Points on a hilly landscape, in no order, each with its height.
From any point a ball rolls to the lowest of the 3 points nearest to it. It stops when none of these is lower. Distance is the straight distance between rows; heights are no part of it.
z418: [170 129 135 167 125 107 130  99  48  90 110]  height 669
z103: [156 134 143 181  85 118  73  90  29  73 106]  height 897
z987: [104 148 147  37 120 147  70 129  93 172  86]  height 804
z649: [145 116 128 157 136 111 159 113 103 106 123]  height 440
z402: [183 131 122  69 125  97 149 127  87 145 114]  height 278
z575: [128 128 111 119 114 127 113 137 165 141 132]  height 120
z426: [ 88 202 139  70 162 183 106 141 153 172 110]  height 762
z747: [153 125 122  96 147 122 152 139 127 145 110]  height 813
z877: [169 128 123 160  81  81 109  88  67  84 142]  height 780
z351: [115 111 164 184 161 134 153 104 111  71 125]  height 366
z665: [ 89 106 115 171 125 145 134 146 174 125 165]  height 577
z902: [169 117 121  57  96 106 102 137 107 160 118]  height 466
z321: [149 115 134 164 114  97 137  94  84  90 133]  height 626
z864: [ 85  94 142 186 140 139 153 136 146 103 162]  height 592
z630: [115 144 101 125 132 159 125 146 177 154 127]  height 384
z929: [101 112 197 207 145 131 123  99 116  62 145]  height 548
z911: [101 101 134 182 126 122 144 122 151 107 167]  height 480
z510: [142 124 126  89  96 128  99 138 164 165 127]  height 422
z717: [ 89  99 172 201 134 127 147 125 141  79 164]  height 508
z904: [ 97 149  99 137 121 176 120 152 183 154 151]  height 374
z357: [137 139 119  84 154 147 147 151 149 167  96]  height 540
z451: [129 114 117 134 173 138 179 141 142 129 120]  height 465
z274: [ 94 169 138  79 125 174  87 131 163 166 113]  height 882
z158: [137 108 167 198 110 114  97  92  72  62 118]  height 915
z566: [111 102 151 192 116 114 147  92 113  85 150]  height 404
z790: [186 122 133  65 110  94 137 133  94 147 120]  height 353
z473: [149 136 149 188 109 117  79 107  50  72 105]  height 829
z93: [167 117 110  95 120  82 133 119 111 138 126]  height 715
z637: [124 133 110 103 146 156 135 145 168 171 114]  height 164
z97: [136 122 115  96 136 129 130 143 145 157 113]  height 724
z278: [144 128 124  71 118 123 106 141 141 166 109]  height 591
z319: [173 129 116 107 135 104 161 116  91 125 119]  height 439
z413: [165 110 117 131  83  74 127 105  97 108 133]  height 725
z692: [123 156 112  98 169 169 133 154 168 161 107]  height 502
z398: [ 91 109 193 192 168 142 144 114 124  64 140]  height 463
z786: [119 138 146  31  97 122  53 137  83 176  94]  height 722
z177: [ 93 186 154  63 138 158  77 112 124 176  99]  height 959
z888: [115 110 125 159 144 132 156 125 153 110 140]  height 337
z412: [125 105 122 161 120 106 154 117 132 112 151]  height 426
z994: [188 135 112 101  96  81 129 109  85 126 128]  height 771
z932: [141 111 132 165  79  83 123  94  83  95 137]  height 712
z10: [146 126 126  69  99 125  85 143 125 152 109]  height 580
z775: [152 109 115 120 102  87 127 118 125 129 138]  height 642
z304: [112 136 105 132 159 159 149 167 169 152 119]  height 545
z738: [172 115 119  89  90  82 116 123 112 140 129]  height 760
z374: [138 124 107 114 194 149 180 153 144 142 102]  height 610
z499: [136 127 142  51  90 121  71 143 101 167 113]  height 666
z900: [ 71 219 155  75 166 186 109 119 149 147 125]  height 643
z524: [109 107 155 186 138 118 150 112 122  82 125]  height 264
z854: [158 129 124  53 135 122 128 151 108 164 100]  height 721
z833: [118  87 150 187  97  94 126 107 122  91 154]  height 504
z944: [133 109 121 160 133 116 157 121 125 110 132]  height 341
z148: [ 89 103 112 185 130 139 134 151 180 122 164]  height 632
z965: [ 86 120 111 159 137 159 132 160 176 128 159]  height 664
z857: [144 101 112 128  81  95 108 131 150 129 148]  height 633
z85: [128 105 124 146 148 123 161 126 139 121 134]  height 216
z134: [ 77 114 112 181 114 149 118 163 179 113 177]  height 662
z100: [120 111 127 152 177 131 174 126 135 127 114]  height 375
z609: [ 89 203 114 116 132 191 102 143 186 142 141]  height 467
z580: [111 112 114 145 161 155 162 151 165 127 135]  height 583
z159: [113 160 108  93 188 178 149 159 162 166 109]  height 665
z544: [159 121 124 154 123 101 148  97  76  97 124]  height 558
z536: [110 109 110 161 102 128 126 146 173 130 156]  height 483
z488: [119  92 122 165  89  95 126 129 154 117 155]  height 560
z391: [134 116 120 132 161 124 172 122 121 131 110]  height 477
z20: [183 140 127  60 143 100 153 130  68 149  98]  height 365
z853: [ 81 193 148  66 155 177  92 130 137 172 100]  height 858
z778: [154 105 115 139 127 104 148 117 113 119 135]  height 542
z565: [ 79 218 134 104 149 192 101 135 176 149 143]  height 549
z787: [175 138 115 156 101  82 127  96  51  97 136]  height 761
z543: [123 125 106 139 127 145 134 146 174 146 139]  height 347
z821: [102 156 105 124 141 174 122 161 184 147 142]  height 178

For each start below, name the point where the ball stops.
z536 -> z575
z426 -> z821
z103 -> z85
z10 -> z402
z932 -> z85
z987 -> z402
z278 -> z575
z778 -> z85

Two balls start at each pair of points below. Name the first point that both come to, or write -.
z158 / z787 -> z649
z374 / z580 -> z85
z929 / z488 -> -

Call two points neighbours if one is among the 3 nearest of the other. Go from one point of each pair to the other, from neighbour to neighbour, staying as low as possible. Name the highest point that can't be avoided.
z85 / z637 -> z488
z402 / z85 -> z778
z637 / z821 -> z630
z575 / z821 -> z904
